Points, in no order, along strands that fork and pass close to each other.
Two points are linked if the straight distance between their rows is under 31. Some points are linked to none.
J930: [ -9   4  -6  11  -9   1   4  16  -8   2  -8   9  -8 -18  -8   1   1  -4
  18  -8  -7]
J484: [ 11   5  11  -9  20  -8   6 -21   3  -3  10 -10  10  11  16   0   0  -5
 -15   2   0]
J677: [ -5   2  10  -2  -1  -1  20  -4 -11   0  -1  10   2  -1   3  -1   5 -20
  15 -16 -12]
J79: [  9   7   5  15  -4   0   4   5   2   3   5  13   8   4 -12  11  13  -4
  -2  -3 -17]
J37: [ -4  10   2   4  18  -1 -16   2  15  -1   1 -13   8  -8  -7   0  -3   8
 -12   1  10]
J848: [ 10   8  11  12   9   5  11  -4   3   8   0   1   8   3  -1  11   8  -4
 -10  -2 -11]
J909: [ -4   9  -8   4 -30  -6  -5  24 -13  -5   2  20  -9   6 -29  -2   2  20
   2  -4 -15]
J196: [  5  -7   3   0 -14   8   1  -9  -2   6  -5  -6   0  -3   9   9  -5  -1
   7  14  -3]
J485: [ -9  -1 -12  -8 -32  -3  -2  14 -12 -11   4  20  -3   7 -10 -11   7   5
   6  -5 -13]
J134: [  1 -10   0 -17  -1   4   8  -8   2  -4  -7   8 -12   4  21   2   8 -17
   9   7  16]
J206: [  1 -10  -8 -11 -17  -2   5  -4 -10  -8   8   9   7  14   8 -10  13 -13
   8  -9  -4]
J122: [  1  -1 -12  13   2  -4 -20  13   6  -6   0 -14   7   5 -20 -14  -5  25
 -20   7  11]
J916: [  5   0   8 -13  13  -2  -6 -22  11  15   7 -10  -7   0  10  13   1   4
  -1   9   9]
J638: [ -9   2  -3  -8  17 -11   2   0  -1 -10  10 -10  16   4  -3 -18  -3  -7
  -7 -19  -9]
J569: [  9  -7  -3   0  -7   3  13  -6 -10   4  -4   8  -5   8  14   1   9 -15
  13   0  -2]
J330: [  1  14   3   1  33 -13  -3 -17   8  -1  12 -17  10  -2   6  -8  -8  -4
 -22  -9   3]
J889: [-10  -5  -5 -10  18  -2   3   0   7  -4   0  -8   0  -1  12 -16 -10  -6
  -3  -5  -3]
J515: [ -3  -3   8 -17  14  -5   3 -18   4  -7   3 -13   8   5   6   7  -1 -13
   3  -8   3]
J559: [  4  -3   7  -7   4  -7  10 -14  -6  -9  10  -4  19  18   9  -7  10 -15
  -2  -9  -9]
J445: [  8   5   0  21  -5   2   8   3  -3  10  -2  10 -11 -13 -11  19   9  -9
  15  -4  -3]
J263: [ -1  10   6  -3  35  -9  -3 -14  10   7   8 -15   2  -6  11  -4 -11   7
 -21  -4   7]
J354: [ -5   4  15  -5   9  -3  18  -8  -4   0  -4  -3   9   0   1   2  -4 -16
   7 -15  -9]
J110: [ -3  -3 -10   1   4  -2 -24  12   6  -7   1 -17  10   4 -10 -14 -10  15
 -19  11   8]
J636: [  1  -1 -16   0 -39   2   1  27 -25 -13  -8  26 -16   6 -22   6  -2   4
  10   6  11]
J520: [  1   1  -1   1  12  -8  -2  -5  -1  -3  11  -6  13   7  -5 -11   0  -4
   1 -19 -14]
J131: [  4  -4   7 -15  17  -5   1 -32   7  15  11 -14  -3   5  16   8  -6  -3
  -4   1   1]
J365: [ -7   9  -6  12 -23  -6  -2  25  -6  -3   1  17  -3  -6 -23  -1   6  10
   7  -9 -11]
J331: [  0  -3  25 -24  10  -6  21 -29   3  11  -2 -10  -9   3  23   9 -12 -14
   2   1  10]
J537: [  1   5   9  14   8   4  -7  -7  14  17   1 -12  -6 -13 -12  15   0  12
  -3   9   6]
J498: [ -4  11  -1   3 -15  -3   6  10 -12  -4   5  21   6   0  -6  -6  12  -1
   2 -14 -23]
J190: [ -8  -1  -6 -10 -24   0  -4  16  -8 -14   0  16   1   1 -11  -3   8  -8
  11  -2  -6]
J919: [  5   7  16  -9  27  -5  16 -21   0   4   1 -11   9   5  16  -1 -10  -4
 -14  -4   1]
J250: [ -2  -3 -12  -4  -1  -1 -10  11   0 -20   5  -1   6   7  -7 -11   7   2
  -7   3   1]
J867: [  3  11   8  25  12   0  -4   0  13  15   1 -13  11  -4 -13   1   0  10
 -12  -4  -5]
J378: [  6  10  -1  20 -12   5   5  10  -4   5  -3  13  -3  -3 -18  14  11  -3
   9  -3  -9]
J177: [ -7   4   5   2  -5  -7  13   4  -8   0   6  10  10  -1  -4  -8   4  -9
   5 -20 -23]
J419: [ -6 -14  15 -22   0   1  10 -25   1  13  -2  -6 -10  -2  29   4 -11  -7
   7   8  14]
J988: [ -6  -1   5 -10  26   3   7  -6   8   1  -4  -4  -3  -2  15  -9  -8  -1
  -5  -1   4]
J62: [-10  10  -2  -3  27  -8  -7   0   7  -7  11 -17  15  -3  -1 -15 -10  -4
 -13 -10   0]
J193: [ -6   8   9  15   3   3   0  13  11   5  -5   1   3 -12 -19   8   2   0
   8  -7  -3]
J29: [ 15   0  -8  10 -21   3   3   8 -16  -3  -5  19 -12  -4  -4  21  11  -9
  15  11   9]
J760: [  4   4   0  23  -4   1 -11  20   5   1  -9   3   0   7 -30   2   3  26
 -14   8  13]
J73: [  5   4  -3   5 -17  -3   9   9 -13  -4   4  26  -3   5  -2   3  12  -7
   7  -9 -18]
J90: [  9  10  11   4  23   0   9 -10  13  10   4  -2   7   0   0  11   0  -1
  -8  -1   0]
J5: [  6  -3   2   5 -11   7  16 -10 -12   8  -9   8  -9  -8  15  15   2 -15
  20   7  -1]
J819: [  4  -6  -2  -2   6  -8   4 -14  -9   1  12  -7  14   9   6  -8   4 -13
   3 -18 -13]
J960: [ -7 -14  -3 -19 -19   6  -8  -6   3 -11  -4  -9   6   9   6   1  -1  -6
   0  11   7]
J791: [ 11  -2   0  24 -13   6  -1  20  -5   6 -14  10  -9   4 -23   5   5  25
  -3  10   9]
J588: [ -1   8   8   5  26   2   6   0  13  10  -7  -3 -10 -12  10  -3  -5   4
  -1  -1   1]
J533: [ 14  -7 -11   7 -25   6   2  15 -17  -4  -7  13 -11   1 -11  10   6   5
   8   9   3]
J464: [  5   1  -3  17   3   1 -11  13   7   3  -7  -7   0   2 -17  -5  -2  29
 -14  11  15]
J310: [  5 -13 -13  -9   3   3 -18   2   9  -7   0 -11  -3   9   4  -3  -6  14
 -13  15  18]
J721: [-13  11  -4  10  22  -6 -15   2  11  -3   7 -20   9  -7  -5 -14  -7   6
 -10  -5   2]
J322: [ -1   7   9  14  -7   7  -6  11   1  -1  -8   0   6  -5 -15   5   0  10
 -12  10  -4]
J758: [ -1 -17  -3 -17  -5   1  -5 -17   5   5   2 -13  -2   7  26  -7  -6   1
  -6  14   6]
J245: [ -1  -1  -1  -2 -15   4  -5   5  -3  -9   0   4   2   2  -8   6   8  -5
   5   0  -5]
J166: [  6  -3   2   7   1   9  -9   5   5   9 -11  -1 -12  -2  -3   8  -9  20
  -5  20  13]
J56: [ 1  1 -2 13 14  3  2  6  7 10 -4  4 -9 -6  5  0  3  5  2 -3  0]
J623: [ -3  14 -13   2 -24 -14  -5  18 -10 -10  11  22  -4  13 -22 -11   8  20
  -5 -12 -16]
J926: [  6   8   4  25  15  -1  -7  -7  18  20   4 -13   3  -1  -9  11   2  17
 -10   2   0]
J964: [  7   3   6   1   9   1  -2 -15  13  15  -2  -3  -9  -8   3  22  -2   5
   3  10   4]
J921: [  5  -9   3 -12   7   7   3 -11   8   3  -4   4 -13  -1  22   7   2  -4
   2  12  13]
J394: [  9   0   1  -9  12  -3  -3 -15   4  -5   9 -11  11   7   8  -2   1   0
 -15   6   1]
J679: [ -8   7  -1  18  -1  -1  -4  15   1   1   4   3  11  -1 -14 -10   3  10
  -6 -15 -13]
J195: [ -2  13   9  -3  29  -7 -12 -12  16  12   5 -13  -1 -10   8  -1  -8  15
 -20   8   7]
J860: [ -3 -18  -8 -14  -1   6 -13  -4   7   0   1 -13  -6   2  12  -7 -10   9
  -3  17  10]
J781: [ -5  -3 -15 -15  -3  -5 -10   0  -3 -21  11  -6  14  10   0 -16   3  -6
  -8  -6   0]
J678: [ -8  -1  10  -3   3   4   9  -3  -5  -3  -4  -4  11  -3   1  -7  -6  -7
   0  -3 -10]
J85: [ -9  13  -2  26 -10  -6  -6  19   3   4   4  13   0  -6 -22  -8   6  10
   6 -18 -12]
J217: [  2 -10   4 -17   3   2   7 -10   0  -5   2   2   5  13  21  -6  10 -13
   1   4   8]
J170: [  6   2   0   6   4   2   5  -7   0   8   2   1  -2  -3  -6  14   6 -14
  14  -8  -8]
J753: [  7  -8  -1  -8   1   2  -1 -14  -1  -5   3  -2   7  12  13  -1   9  -9
  -8   9   4]
J463: [ -7   3 -15  -9 -22 -11  -6  14  -8 -12  11  17   1  11 -12 -18   9   6
   4 -17 -16]
J646: [ -3  -4  -8   9  -2   7  -4  18   4   2 -10   0  -8  -7  -5 -13  -8  14
  -1   8   1]
J529: [ -5   9  -2   5 -19   4  10  14 -15  -5  -7  17 -12 -16   1   8   0 -15
  23  -4   0]
J457: [ -9  -5  -9 -13  15  -3  -7 -11   8  -7   4 -18   6  -1  15 -19 -10  -7
  -4  -6   5]
J766: [ -3  -8 -11   9 -16   5 -13  24   0  -6  -7  -5  -4   2 -19 -13  -5  19
  -4   4   2]
J645: [ -7  -9   0 -17   8  -6  -2 -15   0  -5   5 -19  14   6  13 -10  -6 -17
   2  -9   3]
J404: [-10  -4  -8 -14  -8  -5  -3   2  -6 -15  12   0  11  11   2 -16   7 -10
  -1 -13 -10]
J178: [ 0 -1 -7 -1  1  0 -6  6  0 -9 -3  4  2  1 -4 -7  6  0  1 -2 -3]
J267: [  6 -13 -18  -5   1   8 -15  15   4 -15  -3  -4 -11   9  -8  -3  -2  15
  -3  11  14]
J355: [ -7 -16   8 -24  -9   5   0 -20   3   6  -4 -10  -3   3  28  -3  -8 -11
   3  12  11]
J776: [ -5 -16  -3  -6 -21  10  -9   0  -3  -2  -7  -7   2   2   1   1  -6   2
   4  17   0]
J96: [  4  -2  -2  10  -5  13  -1   8  -3   6 -15   9 -17 -12   1   9  -4   9
   8  19  15]
J862: [  6   4   3  12 -11   9  11   2 -13   4  -8  13 -12 -21  11  16  -2  -9
  13  10   9]
J268: [  9 -10  -8  -4 -18   1   4  -3 -12  -2   6  16  -4  10  10   0  17 -13
  17  -3   0]
J715: [  0   6   4  -6  16  -1 -13  -3  16  -3   7 -11   4  -3 -10   9   3   2
  -6   1   4]
J720: [ -8   5   7 -10  16  -7  -5 -10  12  -3   1  -7   7  -3  -3  12   1  -9
   2  -1   5]
J422: [ -3  -2 -13  12  -6  -5 -21  23   0  -6  -4  -8   3   7 -27 -16  -9  25
  -9   0   5]
J286: [  8   0   1  -1  12   1  -8 -12   8   4   5 -11   4   5  11  -2  -3  11
 -20  13   0]
J153: [-12   5   6  11   4   6   5  11   1  -1  -9   6  -4 -16  -7   0   1  -7
  13 -13  -5]
J897: [  8  -2   1   1   3   8  -6  -1   6   9  -1  -5   0   1   6   3  -3  16
 -10  19   0]
J491: [  2   9   4  22  14  -2   2   3   7   7   8  -4  12  -6 -12  -7   1   6
 -10 -10 -12]
J891: [ -1  -5  14 -16  17   1  17 -21   4   9  -4  -7  -6  -3  16   8 -10 -14
  10  -9   6]
J226: [  3  -1   4  -1   9  -2  10  -9   0   9  -4   1 -11  -6   3  15   2 -11
  15  -5   2]
J748: [  8  -3  -8  11 -23  10  -1  21 -14   1 -14  13 -10   0 -14   8  -3  16
   0  13  11]
J318: [ -2  -1   9 -21  16 -12  -1 -31   5   7  11 -23   5   6  18   0 -14  -2
 -15   1   7]
J77: [  1  -2  -3   1  -7   9   4   8  -5  -2 -11  10 -14 -11   6   9   1  -4
   9  14  14]
J116: [  1  -3  -9  -5 -37   2   8  14 -20 -14  -4  25  -9  -3   3   5   8 -12
  12   5   1]
J88: [  1   0 -13   5 -32   7   7  16 -23  -8  -3  24 -14 -15   6   5   0  -9
  19   3   4]
J593: [ -3   1  10  -7  17   2   7 -13   5  13  -5  -4 -14  -8  13  11 -10  -8
  16  -4   0]
J380: [-10   3  -4 -13  -5  -6   7   1  -9 -11   7   8   9   3   0 -18   5 -11
   5 -22 -17]
J433: [  5  11  17  -1  29  -6  16 -18  12  15   1  -8   0   2   6  12  -7  -3
  -7  -9   0]
J550: [ -5  -5  13  -4  -5   7   9  -7  -2   3 -10  -3  10  -2  12   2  -6  -7
   3   7  -5]
J966: [  7  -7 -12   2 -38   2   0  17 -22 -12  -5  22  -8   8 -11  10   4  -1
   9   4   5]
J566: [ -1  -5  -2   9   3   7   0   6   2  10  -7  -1 -12 -11   7  -4  -5   9
   6   3  -4]

Follow the links from the first point to the second, and from the first to the third. Name the last point that the two ways share.
J196, J365, J862 => J404
J433, J206, J921 => J394
J250, J550, J433 => J404
J677, J848, J217 => J394
J559, J195, J588 => J62

A fork is a point with three links, a tip a point with one. Leave the first point through the second and follow the links. Name the first fork or tip that comes.
J537, J926 => J404
J645, J515 => J62
J331, J419 => J267
J677, J354 => J960
J226, J170 => J394
J988, J588 => J122
J485, J463 => J318
